Each row is a point on a landscape with many peaks, with its height.
From any point a climber steps to the highest of the 2 points nearest to it. It stops when none of these is higher. Distance is the straight distance between rows; heights are no part of it.
Difu h=463: 120, 144, 68, 95, 79, 116, 117, 74, 89, 107, 103, 117, 76, 59, 134, 46, 112, 48, 108, 54, 87, 83, 72
zif h=353: 159, 74, 126, 121, 79, 75, 79, 73, 182, 144, 126, 165, 112, 151, 125, 95, 63, 94, 64, 91, 120, 93, 72
zufad h=277: 101, 108, 102, 118, 147, 105, 83, 110, 115, 118, 75, 55, 79, 70, 113, 126, 128, 99, 89, 82, 62, 38, 99
bet h=456: 88, 104, 67, 74, 89, 76, 103, 116, 92, 90, 132, 121, 78, 74, 136, 79, 82, 101, 74, 60, 117, 147, 108
femo h=140: 73, 113, 95, 95, 107, 86, 65, 138, 55, 61, 69, 96, 117, 96, 76, 89, 112, 131, 60, 119, 77, 129, 153
kani h=219: 92, 118, 61, 102, 137, 101, 80, 124, 98, 74, 75, 47, 106, 80, 116, 110, 129, 106, 78, 106, 10, 111, 124
Paz h=500: 135, 101, 118, 131, 88, 106, 67, 79, 120, 118, 111, 116, 65, 111, 116, 80, 119, 91, 110, 69, 105, 40, 81
buk h=98: 84, 85, 116, 83, 134, 109, 100, 147, 59, 59, 91, 86, 115, 96, 46, 147, 73, 129, 89, 125, 131, 149, 150
vogup h=280: 92, 49, 114, 116, 91, 89, 58, 90, 95, 90, 114, 126, 77, 134, 59, 102, 120, 95, 91, 103, 145, 106, 94
nur h=189: 96, 99, 116, 124, 88, 86, 76, 95, 80, 89, 79, 115, 96, 117, 96, 57, 136, 93, 112, 107, 84, 92, 89
Non h=324: 73, 71, 90, 91, 130, 98, 114, 83, 116, 121, 81, 89, 83, 82, 108, 121, 90, 108, 109, 72, 111, 70, 66
sek h=166: 81, 93, 106, 108, 103, 61, 80, 140, 61, 77, 79, 106, 103, 101, 60, 81, 131, 116, 94, 121, 106, 108, 114
Rufe h=454: 105, 141, 83, 92, 121, 133, 152, 92, 89, 86, 47, 42, 129, 64, 126, 85, 109, 85, 160, 133, 88, 84, 85
tum h=131: 108, 105, 84, 103, 168, 107, 126, 132, 104, 107, 63, 46, 145, 93, 46, 146, 112, 116, 114, 164, 44, 118, 134
lin h=104: 102, 112, 153, 107, 96, 67, 77, 96, 143, 117, 112, 135, 85, 113, 133, 116, 54, 104, 28, 87, 106, 81, 112
dop h=168: 81, 92, 119, 137, 100, 107, 108, 128, 46, 85, 89, 114, 119, 86, 32, 141, 115, 113, 119, 130, 84, 123, 140
til h=529: 47, 120, 95, 90, 138, 117, 129, 79, 99, 113, 60, 86, 94, 87, 37, 118, 121, 90, 135, 105, 106, 71, 104
Moba h=211: 82, 84, 103, 82, 65, 95, 102, 101, 102, 79, 109, 109, 96, 116, 90, 62, 112, 95, 128, 119, 93, 127, 89
fedu h=430: 128, 97, 84, 97, 56, 70, 104, 58, 150, 151, 107, 129, 100, 136, 154, 79, 73, 80, 74, 50, 119, 83, 53
firu h=594: 110, 77, 48, 78, 47, 124, 117, 69, 96, 121, 121, 104, 106, 131, 117, 39, 92, 84, 138, 70, 100, 94, 51
Totaf h=158: 63, 125, 60, 65, 134, 99, 126, 71, 128, 110, 94, 66, 106, 84, 143, 110, 85, 81, 75, 69, 60, 94, 84
metas h=582: 66, 99, 104, 102, 107, 110, 120, 75, 96, 121, 85, 100, 84, 122, 40, 81, 96, 114, 129, 108, 132, 68, 72
vulef h=289: 120, 73, 123, 109, 92, 76, 44, 113, 128, 113, 144, 139, 99, 128, 109, 140, 88, 115, 52, 85, 180, 97, 96
lam h=474: 119, 94, 104, 124, 109, 109, 137, 123, 74, 74, 52, 73, 112, 68, 119, 107, 119, 105, 127, 119, 35, 106, 96
putu h=536: 131, 112, 60, 89, 44, 143, 152, 67, 71, 109, 102, 86, 118, 98, 131, 38, 91, 59, 146, 83, 100, 99, 63
Nulak h=541: 112, 74, 110, 90, 89, 68, 39, 101, 120, 104, 134, 161, 85, 116, 123, 84, 121, 97, 72, 71, 128, 135, 103
Nefir h=188: 87, 70, 125, 113, 111, 111, 108, 105, 72, 75, 114, 120, 98, 100, 29, 114, 103, 101, 134, 120, 134, 135, 127
pezin h=316: 142, 68, 129, 143, 87, 72, 42, 97, 148, 128, 130, 158, 112, 162, 99, 125, 90, 101, 60, 86, 139, 103, 90
fug h=329: 66, 115, 101, 85, 123, 108, 99, 116, 82, 82, 137, 63, 104, 84, 100, 109, 84, 109, 103, 109, 72, 129, 144
Rofi h=422: 113, 116, 105, 114, 118, 145, 151, 82, 91, 72, 51, 60, 123, 67, 140, 107, 86, 82, 137, 120, 54, 103, 84
Rere h=284: 117, 83, 105, 118, 84, 87, 81, 76, 165, 145, 116, 136, 101, 159, 66, 126, 103, 91, 98, 94, 167, 64, 59
tor h=55: 113, 87, 102, 111, 124, 101, 134, 157, 74, 62, 74, 88, 132, 79, 73, 137, 96, 148, 74, 174, 49, 132, 171
Gur h=457: 127, 113, 113, 126, 79, 144, 89, 71, 79, 100, 91, 81, 80, 82, 124, 70, 128, 73, 137, 76, 107, 57, 66
Kura h=281: 92, 68, 133, 118, 102, 71, 65, 97, 114, 130, 117, 114, 105, 108, 92, 144, 96, 106, 70, 62, 138, 74, 94
Renes h=362: 95, 110, 96, 112, 112, 92, 101, 100, 93, 84, 101, 96, 82, 56, 132, 98, 111, 105, 106, 69, 70, 106, 89
Bufor h=302: 92, 78, 120, 110, 104, 95, 101, 86, 130, 145, 94, 115, 87, 117, 85, 127, 108, 97, 111, 63, 150, 45, 66
nuvo h=210: 113, 66, 112, 96, 92, 114, 61, 143, 58, 79, 112, 131, 111, 103, 24, 122, 131, 98, 105, 96, 140, 142, 143
boda h=400: 94, 73, 91, 70, 98, 91, 83, 140, 63, 63, 105, 105, 83, 97, 115, 80, 82, 109, 79, 95, 116, 161, 106
Pegul h=274: 102, 101, 107, 109, 125, 82, 57, 150, 78, 97, 116, 96, 59, 78, 97, 115, 99, 141, 41, 80, 90, 83, 142
Monik h=149: 84, 84, 106, 120, 129, 102, 120, 124, 75, 91, 72, 59, 136, 81, 46, 150, 117, 90, 116, 123, 58, 110, 130
lov h=84: 93, 99, 124, 79, 92, 70, 64, 80, 109, 85, 103, 132, 61, 106, 139, 102, 76, 86, 21, 76, 90, 94, 114
tiza h=172: 77, 121, 59, 58, 113, 94, 146, 89, 115, 72, 88, 65, 100, 72, 132, 90, 92, 73, 94, 85, 36, 135, 96
sifa h=63: 111, 66, 108, 88, 93, 96, 160, 132, 90, 74, 107, 100, 125, 91, 101, 91, 57, 121, 118, 154, 90, 141, 117
nel h=542: 150, 113, 107, 135, 84, 116, 83, 53, 129, 121, 106, 139, 85, 132, 130, 62, 134, 84, 121, 91, 129, 50, 47
fam h=488: 110, 97, 99, 105, 68, 143, 118, 65, 82, 116, 104, 87, 131, 98, 110, 63, 98, 84, 173, 113, 99, 104, 87
ripak h=126: 117, 130, 119, 98, 90, 75, 115, 86, 157, 138, 106, 121, 88, 81, 162, 115, 41, 92, 42, 60, 79, 74, 85
davev h=395: 121, 71, 95, 109, 85, 82, 90, 66, 134, 130, 122, 151, 93, 125, 128, 88, 75, 112, 62, 73, 122, 84, 69
nosud h=237: 108, 83, 118, 98, 92, 77, 26, 126, 65, 109, 101, 148, 101, 121, 31, 134, 141, 109, 70, 86, 161, 128, 146
Mus h=264: 106, 91, 121, 91, 96, 67, 19, 135, 90, 97, 101, 138, 102, 139, 91, 130, 124, 102, 50, 94, 181, 126, 110
nem h=117: 82, 98, 109, 85, 121, 112, 55, 146, 43, 61, 88, 87, 99, 97, 77, 122, 95, 125, 59, 116, 122, 127, 155
sigi h=489: 75, 126, 96, 87, 109, 157, 155, 71, 98, 105, 61, 76, 111, 74, 72, 99, 109, 95, 167, 131, 116, 76, 85
nez h=341: 51, 98, 117, 58, 103, 99, 71, 91, 97, 109, 108, 93, 82, 124, 48, 126, 94, 111, 70, 97, 130, 90, 121
Taf h=446: 96, 101, 115, 116, 70, 128, 133, 96, 68, 103, 121, 91, 138, 82, 104, 71, 98, 94, 151, 122, 68, 115, 122
duvog h=450: 79, 114, 89, 66, 83, 130, 109, 68, 94, 126, 91, 75, 115, 91, 111, 65, 102, 86, 138, 85, 82, 79, 87
vikug h=415: 80, 128, 95, 63, 71, 109, 96, 57, 120, 132, 106, 95, 91, 104, 136, 74, 90, 84, 94, 68, 99, 55, 76
vevat h=434: 153, 156, 66, 104, 61, 128, 112, 44, 101, 127, 100, 119, 91, 83, 162, 49, 113, 38, 104, 49, 135, 71, 66
losol h=257: 96, 66, 91, 115, 95, 98, 73, 81, 115, 81, 150, 125, 74, 142, 93, 91, 106, 102, 114, 96, 143, 116, 72
zeg h=80: 90, 67, 114, 70, 94, 115, 120, 143, 75, 67, 109, 90, 102, 106, 80, 109, 61, 123, 113, 159, 131, 148, 145
Zigib h=674: 132, 83, 50, 104, 69, 113, 121, 69, 104, 81, 136, 117, 95, 149, 109, 35, 97, 89, 134, 103, 94, 118, 61
Defa h=411: 94, 79, 91, 119, 97, 91, 128, 131, 65, 52, 88, 97, 93, 67, 122, 94, 101, 107, 116, 106, 65, 137, 85
gare h=288: 72, 112, 96, 98, 137, 96, 74, 144, 71, 95, 118, 67, 84, 77, 79, 123, 109, 120, 93, 99, 65, 92, 147
Gati h=633: 84, 93, 99, 110, 85, 114, 106, 60, 113, 117, 69, 108, 94, 118, 87, 61, 124, 93, 142, 105, 143, 64, 47
rus h=30: 121, 106, 126, 118, 101, 100, 148, 152, 103, 84, 77, 100, 145, 71, 104, 155, 108, 130, 89, 177, 36, 127, 151
Lamig h=377: 45, 111, 111, 67, 83, 97, 81, 69, 114, 106, 124, 81, 78, 108, 97, 96, 85, 104, 87, 90, 103, 84, 107
tamas h=114: 112, 119, 100, 114, 144, 112, 154, 111, 122, 85, 78, 39, 139, 87, 97, 142, 108, 99, 140, 169, 57, 106, 117
suda h=44: 128, 103, 106, 89, 73, 108, 192, 117, 102, 85, 91, 81, 121, 61, 135, 78, 62, 103, 134, 145, 58, 118, 106
lami h=461: 105, 81, 91, 104, 91, 78, 43, 122, 74, 66, 124, 140, 82, 112, 124, 89, 108, 117, 88, 90, 141, 167, 104
Duba h=301: 82, 116, 88, 103, 141, 114, 123, 74, 100, 98, 68, 42, 87, 95, 115, 127, 100, 96, 123, 87, 86, 44, 73
Belo h=143: 91, 123, 83, 96, 120, 62, 95, 79, 126, 134, 109, 85, 100, 88, 157, 124, 68, 89, 33, 53, 65, 82, 97
Res h=267: 126, 119, 134, 133, 79, 81, 100, 84, 176, 164, 110, 127, 110, 137, 91, 101, 75, 111, 95, 100, 157, 40, 60
kal h=192: 88, 116, 59, 84, 140, 106, 124, 117, 96, 70, 86, 48, 119, 71, 132, 107, 98, 88, 95, 125, 21, 141, 123
movos h=311: 77, 99, 118, 100, 105, 85, 76, 77, 109, 121, 113, 127, 73, 136, 22, 112, 106, 103, 79, 96, 150, 81, 116
dusom h=81: 109, 105, 88, 90, 148, 105, 109, 171, 69, 62, 83, 63, 114, 83, 41, 155, 98, 127, 87, 158, 99, 146, 169
rik h=516: 105, 125, 73, 84, 91, 73, 117, 95, 104, 107, 119, 142, 68, 85, 130, 51, 84, 84, 71, 45, 82, 102, 76
Vod h=586: 116, 98, 82, 105, 68, 100, 91, 58, 132, 126, 117, 116, 82, 151, 100, 61, 122, 93, 141, 100, 146, 62, 36
tak h=102: 77, 119, 109, 81, 121, 110, 166, 115, 110, 92, 87, 55, 135, 84, 77, 121, 86, 106, 140, 148, 76, 101, 110
zaro h=378: 93, 110, 124, 99, 107, 123, 115, 126, 68, 84, 120, 82, 125, 70, 93, 114, 93, 129, 126, 142, 51, 134, 145
gid h=235: 75, 80, 103, 95, 63, 110, 78, 102, 105, 69, 160, 105, 94, 129, 73, 89, 104, 110, 137, 124, 140, 141, 89
veke h=249: 105, 132, 85, 106, 131, 97, 83, 112, 92, 97, 52, 48, 102, 77, 112, 108, 148, 105, 98, 103, 19, 61, 101
kevo h=460: 166, 143, 81, 93, 37, 115, 113, 44, 139, 154, 104, 132, 103, 118, 163, 71, 78, 48, 75, 50, 126, 63, 54
fem h=323: 95, 107, 109, 111, 121, 66, 74, 125, 97, 103, 111, 112, 72, 74, 128, 98, 111, 127, 71, 65, 96, 87, 108

Where does a climber stop that starts at each point below?
tamas => kevo
Totaf => Non
nosud => kevo
dusom => fam
sifa => fam
Moba => fam

Call two points neighbours if one is among the 2 nearest of the other. Go from one point of each pair to the other, from neighbour to neighbour, staying as high as possible. Name the lowest point that can't be avoided.
rik and Bufor => Kura
kevo and rik => vevat
Nulak and rik => boda
lam and Gati => Rofi
